Points, in no order, along strands that fork, close into loops and pass close to each other.
In the rows, zero is written as 100.
Points whose rows are less than 48.9 apart are linked; no others are.
Q_151: 69	117	134	81	94	88	123	97	87	123	79	60	82	137	105	104	79	104	110	102
Q_953: 142	83	76	132	123	97	82	121	84	96	89	146	96	66	104	77	142	49	63	93
Q_911: 48	76	106	124	134	102	100	120	89	107	81	111	82	105	67	75	99	136	95	79
Q_720: 101	92	93	92	105	101	75	102	111	69	65	131	99	82	84	102	138	74	97	87
Q_321: 133	122	95	157	112	122	96	117	74	117	104	123	66	79	98	103	110	98	97	80
Q_630: 61	109	111	61	99	90	103	93	136	88	89	90	121	115	111	120	73	90	113	112
Q_742: 32	96	104	93	129	107	97	101	97	94	60	120	88	111	73	102	124	116	92	79
Q_978: 56	73	94	71	92	104	105	106	129	78	123	136	118	80	96	95	113	111	78	110
Q_319: 171	126	105	149	102	108	109	91	52	128	131	74	92	109	127	92	91	84	96	104
Q_549: 71	55	101	124	140	96	96	96	114	91	77	110	107	86	71	62	115	106	82	82
Q_187: 129	93	86	109	80	117	114	64	93	100	147	86	110	102	114	115	83	103	105	109
Q_470: 62	141	117	110	111	112	105	91	101	121	65	85	75	120	74	106	84	119	126	85
Q_448: 111	81	69	133	100	132	113	87	66	123	156	120	79	87	101	103	100	141	82	96
Q_609: 111	49	92	134	127	98	104	96	109	106	111	123	109	63	89	60	112	88	65	94
Q_536: 63	96	115	58	86	79	119	105	95	103	123	76	122	136	124	130	60	112	101	128
Q_147: 103	115	93	69	89	81	84	116	158	82	104	104	160	90	107	107	82	106	103	115
Q_443: 113	107	125	81	95	73	89	108	93	88	55	68	93	120	105	92	105	63	117	98
Q_441: 62	114	79	62	82	104	100	97	151	89	142	126	152	89	102	119	79	134	94	123
Q_416: 104	111	102	75	102	81	68	99	132	59	54	99	115	102	91	103	109	57	120	97
Q_736: 140	103	80	92	89	93	74	109	130	69	108	139	117	61	103	102	121	63	92	111
Q_218: 138	110	93	43	94	47	62	171	110	79	74	92	138	103	117	108	113	93	99	120
Q_865: 141	87	80	145	124	109	93	122	78	112	100	139	88	68	108	80	131	69	62	88
Q_93: 72	122	80	62	86	92	97	97	157	100	139	113	172	94	102	120	71	141	93	125
Q_703: 96	79	74	116	95	132	118	84	80	118	148	120	82	89	99	102	103	140	84	99
Q_224: 133	133	130	128	103	92	99	108	80	117	67	67	74	111	93	88	97	91	124	88
Q_550: 137	91	80	102	99	91	71	116	114	72	101	152	112	59	102	94	137	50	76	110
Q_633: 144	106	110	125	85	104	124	81	48	120	138	60	94	118	119	101	85	109	104	107
Q_33: 50	53	101	100	133	98	107	91	119	91	87	111	109	90	75	61	114	113	82	88
Q_868: 75	112	90	60	91	82	103	101	146	103	134	95	173	108	111	120	60	139	98	132
Q_726: 140	129	136	119	101	80	98	120	67	117	60	62	72	116	96	81	110	87	119	96
Q_814: 105	91	105	155	122	106	90	134	75	107	90	125	71	80	82	88	113	106	91	75
Q_968: 119	109	98	42	88	57	78	166	111	86	79	92	144	110	124	118	100	106	94	119
Q_60: 127	58	87	156	133	103	105	108	95	120	119	126	99	65	101	63	108	85	60	92
Q_365: 120	106	91	77	82	92	83	105	146	77	114	111	140	82	109	111	88	94	110	115
Q_55: 174	136	88	160	109	122	102	89	69	127	126	93	89	96	127	96	97	74	94	99
Q_946: 32	84	87	83	114	122	116	91	96	120	109	119	75	109	91	91	93	148	90	97
Q_141: 134	97	107	94	65	100	125	100	25	98	148	74	107	123	129	121	98	104	99	116
Q_620: 121	142	136	139	102	101	102	111	85	122	76	72	71	112	82	91	87	108	133	92
Q_66: 111	73	88	98	88	105	96	103	113	82	124	142	108	63	104	98	126	90	74	104
Q_948: 92	115	134	87	89	85	119	105	78	117	73	57	81	129	108	101	94	96	111	99
Q_770: 58	98	108	52	94	72	111	111	111	102	127	81	145	130	124	132	50	125	96	134
Q_563: 144	84	73	138	111	118	100	110	82	113	123	142	94	67	118	89	129	69	57	98
Q_236: 138	104	89	125	90	121	110	69	88	110	135	92	91	93	116	111	93	99	103	100
Q_752: 111	88	76	95	75	120	118	60	95	98	161	90	122	109	106	115	74	114	110	118
Q_603: 107	49	97	130	128	90	97	86	122	95	105	124	122	60	83	51	118	77	66	97
Q_150: 121	106	79	151	100	135	111	94	60	128	154	119	70	90	99	107	94	137	90	92
Q_592: 57	108	89	81	94	125	118	69	111	120	114	97	86	118	100	116	81	124	108	101
Q_672: 84	104	112	68	94	86	97	97	128	82	75	85	112	113	104	111	86	75	117	105
Q_612: 125	67	82	126	104	114	105	103	90	106	132	137	96	64	109	90	124	88	60	101
Q_551: 48	62	88	92	114	116	118	94	101	115	116	117	85	99	90	75	99	143	80	97
Q_679: 132	111	99	95	105	85	70	92	109	78	56	90	91	99	92	95	117	52	121	92
Q_909: 72	97	103	68	84	93	116	86	119	101	122	77	121	126	118	119	61	105	109	122
Q_184: 89	110	109	65	97	80	81	106	139	69	66	94	126	108	100	110	91	69	120	104
Q_47: 69	127	112	92	111	98	87	83	112	88	38	89	96	120	79	109	114	83	123	83
Q_571: 97	87	70	103	83	136	117	65	90	112	154	114	91	97	101	113	96	133	97	106
Q_950: 115	92	86	90	102	93	68	104	114	61	70	138	104	74	88	99	142	61	95	97
Q_578: 100	114	101	108	90	120	114	76	103	119	105	79	82	107	102	110	84	116	115	92
Q_126: 112	104	114	94	89	95	104	87	105	100	84	74	91	108	111	101	92	81	117	95
Q_761: 51	59	99	124	139	103	103	104	104	113	95	107	90	97	73	59	90	135	92	84
Q_637: 69	66	99	90	111	102	101	106	109	81	85	126	102	80	84	88	130	100	79	90
Q_636: 89	109	97	102	94	122	107	83	106	111	94	98	78	96	96	110	101	112	111	87
Q_95: 119	106	96	149	114	115	92	120	76	109	93	125	70	75	90	97	117	100	92	76
Q_394: 68	88	87	73	80	102	98	112	138	77	133	140	133	73	96	104	110	118	82	114
Q_759: 104	107	98	60	88	70	88	127	144	92	103	88	165	101	118	108	77	114	99	122
Q_444: 138	130	115	145	95	117	118	90	65	133	135	66	79	115	99	99	74	130	117	101
Q_437: 43	74	94	70	101	109	112	98	120	87	114	131	105	87	93	96	111	118	84	103
Q_338: 141	124	96	113	118	83	58	94	97	80	41	89	84	105	85	92	130	49	121	86
Q_767: 107	63	88	107	96	107	106	102	103	92	127	134	100	62	102	90	126	95	70	102
Q_854: 70	102	101	52	95	72	110	110	124	107	130	84	165	121	119	126	54	136	95	136
Q_646: 150	110	120	102	95	75	92	114	70	103	79	67	78	110	122	86	114	64	106	102
Q_649: 108	102	107	51	88	58	86	153	116	87	86	87	144	115	122	116	84	104	97	120
Q_67: 105	143	123	136	101	111	102	106	93	119	83	84	69	106	76	100	87	116	131	85
Q_810: 124	123	93	122	118	94	62	98	94	79	41	109	82	99	74	99	141	68	115	77
Q_298: 48	57	96	96	127	107	114	98	107	108	101	114	92	93	82	70	105	130	81	91
Q_369: 147	115	87	141	99	126	103	86	85	119	119	105	81	84	112	108	105	93	98	91
Q_476: 142	85	73	114	113	92	72	117	98	81	92	153	104	61	101	81	148	38	66	104
Q_82: 102	96	99	98	81	110	128	64	79	118	139	63	100	131	108	109	71	122	112	111
Q_751: 34	105	90	86	114	124	112	89	97	123	96	117	71	113	88	101	92	142	98	91
Q_15: 107	113	97	117	112	104	72	102	96	83	47	115	83	96	77	102	137	83	111	74
Q_154: 129	127	96	162	106	127	100	118	73	123	126	117	63	82	96	105	98	113	101	87
Q_852: 102	101	96	102	106	107	81	95	105	79	61	118	88	85	87	103	132	80	106	81
Q_915: 124	100	98	83	85	93	91	97	133	81	109	97	122	92	114	111	88	81	112	112
Q_735: 89	105	124	88	74	95	134	93	58	124	117	58	89	141	115	111	82	122	103	112
Q_287: 123	92	85	91	84	104	86	102	124	74	111	136	112	66	104	106	120	76	93	105
Q_318: 77	81	91	92	98	116	106	96	109	92	96	122	89	80	93	104	121	106	90	89
Q_349: 25	91	98	78	123	107	108	95	105	95	75	121	90	107	83	101	113	118	90	87
Q_109: 115	94	118	74	77	77	104	118	92	87	96	72	103	121	124	109	94	81	109	112
Q_548: 85	53	104	128	139	87	86	92	117	82	74	112	119	82	68	56	124	92	82	83
Q_140: 111	117	98	121	91	124	118	74	88	125	122	76	79	110	100	108	83	124	115	94
Q_86: 144	98	108	67	84	62	79	139	93	77	89	83	105	108	124	100	102	65	109	116
Q_241: 91	101	82	96	85	126	124	51	83	121	145	79	96	127	102	112	66	134	115	110
Q_792: 69	123	124	94	99	102	120	83	97	131	84	64	78	131	97	103	73	116	118	100
Q_399: 140	100	103	55	90	53	68	155	102	72	80	87	118	106	119	103	106	72	108	116
Q_36: 45	129	109	93	119	108	94	85	109	100	49	100	87	118	76	116	108	102	115	80
Q_355: 84	125	124	89	109	82	86	89	103	90	30	71	95	129	82	99	108	72	123	86
Q_596: 125	103	98	93	88	100	93	86	120	86	94	94	100	93	110	107	97	77	115	102
Q_867: 96	88	114	166	126	98	88	141	74	100	95	121	69	87	72	77	102	107	96	79
Q_308: 59	108	100	75	98	115	114	73	122	105	100	94	93	112	99	118	81	106	113	101
Q_725: 71	103	82	84	87	129	120	57	104	119	137	92	91	122	102	115	73	133	110	110
Q_232: 69	103	99	73	90	105	108	79	129	98	108	91	109	111	108	119	76	99	112	111
Q_449: 104	95	113	94	72	101	134	83	55	117	133	58	98	138	117	110	80	119	105	113
Q_152: 88	97	93	98	96	123	105	89	108	97	93	113	84	85	95	110	113	105	103	87
Q_422: 32	89	96	67	110	110	104	94	119	84	88	129	101	97	88	107	115	109	91	95
Q_771: 130	91	104	73	83	70	89	129	115	81	112	84	137	104	125	107	84	91	104	121
Q_995: 44	129	107	91	113	115	105	83	106	114	66	97	80	116	82	114	93	115	117	84
Q_996: 100	111	120	95	91	97	109	87	100	111	75	64	85	115	104	100	90	92	118	93
Q_837: 119	94	102	66	83	67	91	134	126	86	106	84	152	106	123	112	81	106	98	123
Q_663: 105	116	124	89	103	82	87	94	100	90	42	69	92	123	94	96	108	67	123	89
Q_407: 120	122	105	136	91	120	117	82	78	133	128	68	77	116	98	103	75	132	118	97
Q_930: 121	118	91	160	104	130	105	114	66	125	147	120	61	90	94	105	89	130	98	89
Q_673: 160	129	90	149	106	120	98	88	83	122	114	99	81	88	116	102	100	81	101	90
Q_786: 64	104	85	67	83	105	98	103	149	81	135	131	142	83	98	116	92	123	92	118
Q_724: 157	114	108	136	93	108	116	83	63	122	129	69	92	108	122	98	89	95	103	103
Q_765: 35	119	100	82	113	120	110	82	107	116	82	107	75	112	85	112	93	122	108	89
Q_731: 97	87	70	94	77	131	118	58	97	102	160	109	108	101	100	118	84	129	103	115
Q_891: 134	106	122	84	92	72	90	114	80	93	65	68	82	113	115	90	112	64	111	101
Q_460: 140	97	112	109	76	100	126	92	33	110	142	64	101	123	126	109	93	106	98	113
Q_678: 89	47	102	107	112	84	97	99	123	78	107	127	126	61	85	57	121	84	68	102
Q_694: 96	103	129	74	76	80	117	115	75	102	84	67	89	130	121	109	96	91	106	109
Q_263: 77	137	115	123	105	119	101	104	97	117	73	93	70	109	71	105	92	120	125	80
Q_921: 158	129	131	117	102	78	94	124	56	115	73	69	68	113	116	79	117	75	109	100
Q_546: 74	54	102	97	115	90	97	106	114	74	87	128	116	75	80	71	132	91	75	95
Q_364: 122	107	99	83	98	85	72	98	124	68	60	93	104	98	97	98	110	55	123	97
Q_967: 42	91	107	118	129	103	95	119	87	101	65	112	82	110	66	89	113	127	95	74
Q_475: 134	90	108	74	80	71	90	123	106	79	101	80	120	107	125	106	90	78	105	117

A piece is two or more points that can be reached from each other along the links. Count, over all rows, the pieces, the separate loops (a circle has one, a figure eight two, a Y none), the forks (points with three links) and the tips (points with one).
pieces -> 5
loops -> 4
forks -> 6
tips -> 8

How many points has the smallest loop of links through each point below? Write none if it is on no loop.
Q_759 -> 13
Q_476 -> 10
Q_633 -> none
Q_218 -> 8
Q_891 -> 15
